Each row is a point on a tangle of strands that fork and nearly touch. The rows are in no order.
Two points are linked if the straight distance between their rows is under 45.5. Some points are linked to none.
j461: [  4  -4  21 -16   2  -7  15   0  11   4  -3  20  18  -3 -10   0]
j306: [ 14  16   3  -3 -11  32 -45  13  56  -6  23 -26 -21   9  28  12]
j379: [-18   7 -36  13  10  -9 -22  -4 -38  15  17  -8 -11  18 -10  14]
j639: [-10 -24 -20  11  27 -20 -13   1 -29 -26  20  -3 -11  36 -17  11]
j799: [-12 -20  15   7  21 -40  23  27 -47 -23  -5  22  22  14  -5 -11]
j628: [ 19 -20   6   2 -15  35   4 -23  56 -22  -1 -19 -29  -2  13   5]
j354: [  6  -2  26 -14   2  -9  34   3   3   1 -18  34  23  -7  -2 -18]
j415: [  1  26   3  -1   8  -2 -47  30  25  13  38 -15  -3  15   8  28]
j333: [  0  22 -49   5 -15  19 -19 -17   8  20  21 -24 -29  -4   4   5]
j864: [ 18   5   1  -1 -11  29 -30  -2  60 -12  15 -26 -24   6  27  15]
j687: [  4   4  14 -13  -1  -1  -3   2  16  11   8   3   8  -2  -8  19]
j405: [  3 -17 -13   6  15  -5 -16  -7   8 -22  21 -11 -22  21 -13  16]
j551: [-13  -9 -31  13  23 -18 -22   1 -29  -7  25  -7 -15  30 -15  19]
j923: [ 17 -20   8  -4 -18  38  21 -22  34 -24 -14  -4 -22 -10  -1  -9]
j791: [  3  25 -37   7  -9  19 -31   0  31  10  35 -31 -33   3  16  11]
j171: [ 13 -36  29  -3  23 -16  18   9   7 -43  -3  21   1  15 -25  -9]
j275: [ 15  -3  22 -13 -13  21  39  -4  -1 -12 -30  15  12 -20  -5 -27]
j584: [ 15 -36  35   1  28 -32  24  20   2 -51  -6  34   5  17 -20 -18]
j975: [-11  14 -26   1  -4  14  -8 -16 -27  20  -5 -10  -7  -2  -6   2]
j323: [-13   9 -22   7   1   2 -14  -5 -26  19   6  -8  -7   7 -12  11]
j403: [ -8  15  21   7  -5 -25  51  11 -35   7 -36  19  34 -26  17 -32]
j480: [ 23 -18  32 -11  -2  14  39   1  16 -31 -25  22   3 -10  -9 -27]
j950: [  7  10  16 -12   5 -13 -16  12  27  17  19  -1  13   4   0  25]
j336: [-15  16  18   8  -9 -14  42   7 -41  17 -37   6  36 -33  13 -28]
j484: [-13  14  10  -2  -8   2  30  -2 -40  19 -34  -2  26 -30   6 -22]
j709: [  3   6  29  -3   0 -19  47   9 -19  -1 -29  33  31 -15  11 -32]
j920: [ -1  17 -15  10  12  -1 -43  17  17   3  44 -22 -21  19   5  27]
j196: [-14  17 -23   1 -10  26   8 -24 -38  20 -25 -21  -4 -18   5 -13]
j757: [-30  -2  -3   4   4 -51 -12  21 -44  22   6  26  32  14  -4  13]
j860: [ 23 -14  11  -1 -16  33  -9 -13  67 -22   2 -25 -25   1  24   9]
j152: [  6 -33  29   2  31 -40  28  27 -19 -45  -6  34  15  19 -12 -18]
j209: [  4   2  20 -14 -10  11  32  -5  -6   5 -27  15  19 -20  -3 -22]
j143: [ 16 -26  29  -8   9  -4  23   4  12 -30  -8  19   5   2 -16 -12]
j441: [-27  23 -17  11  -7 -13 -28   3 -44  49  -2   2  17  -6  -7  11]
j483: [  9   3 -36   6  -9  16 -22 -11  37  -5  25 -28 -35   5  16  11]
j620: [ -5 -38 -25  10  28 -16  -2  -9 -20 -46  12  -7 -25  31 -13  -4]
j550: [ 16 -34 -15   7  -2  12  -3 -21  43 -37  11 -21 -39  14   9  -1]
j989: [-23   5  -9   5   2 -24 -15   8 -45  28   1   8  19   5 -10  11]
j365: [-15  38   6 -10 -18 -14 -11  -9   0  70 -10  25  34 -30   8   1]
j409: [-12  16  -2  -4 -14  23  21 -14 -36  17 -35 -12  10 -29   4 -21]
j953: [ -8  22 -49   1 -11  24 -15 -24 -16  28   2 -20 -20  -9  -1  -1]
j734: [ -6 -32  22   6  32 -48  21  30 -33 -36   1  31  17  20  -8 -13]
j822: [-21  29  -2  -3 -18 -11 -11  -7 -25  60 -18  14  33 -29   2  -2]
j186: [  5  17  13  -7   3  -4 -31  22  28  11  26  -8   4   8   4  30]
j976: [-22  27 -11   6 -11  -6 -19  -4 -41  53 -16   2  24 -19  -4   3]
j327: [ 17 -10  15 -11 -17  38  30 -16  15 -14 -25   6  -3 -16  -6 -15]
j202: [ 13 -13 -27   5  -8  17 -10 -18  41 -19  16 -24 -36   7  13   6]
j718: [  2  -2  -7   6  11  -7 -27   3  17 -12  29 -13 -19  19  -7  26]
j221: [ 22  13  22 -19 -26  37  -6  -5  62   6  -4 -16  -2 -16  16  14]

Follow the links from the first point to the second, and from the first to the third. Name the last point that the two ways share.
j275 / j415 / j409 -> j354
j584 / j709 / j923 -> j275
j333 / j484 / j379 -> j975
j639 / j333 / j484 -> j975
j327 / j950 / j484 -> j354

A fork is a point with three links. Follow the links from the first point to the second and name the forks in between, in order.
j275 / j484 -> j354
j333 / j336 -> j975
j584 / j461 -> j275 > j354
j923 / j584 -> j275
j950 / j143 -> j354 > j275
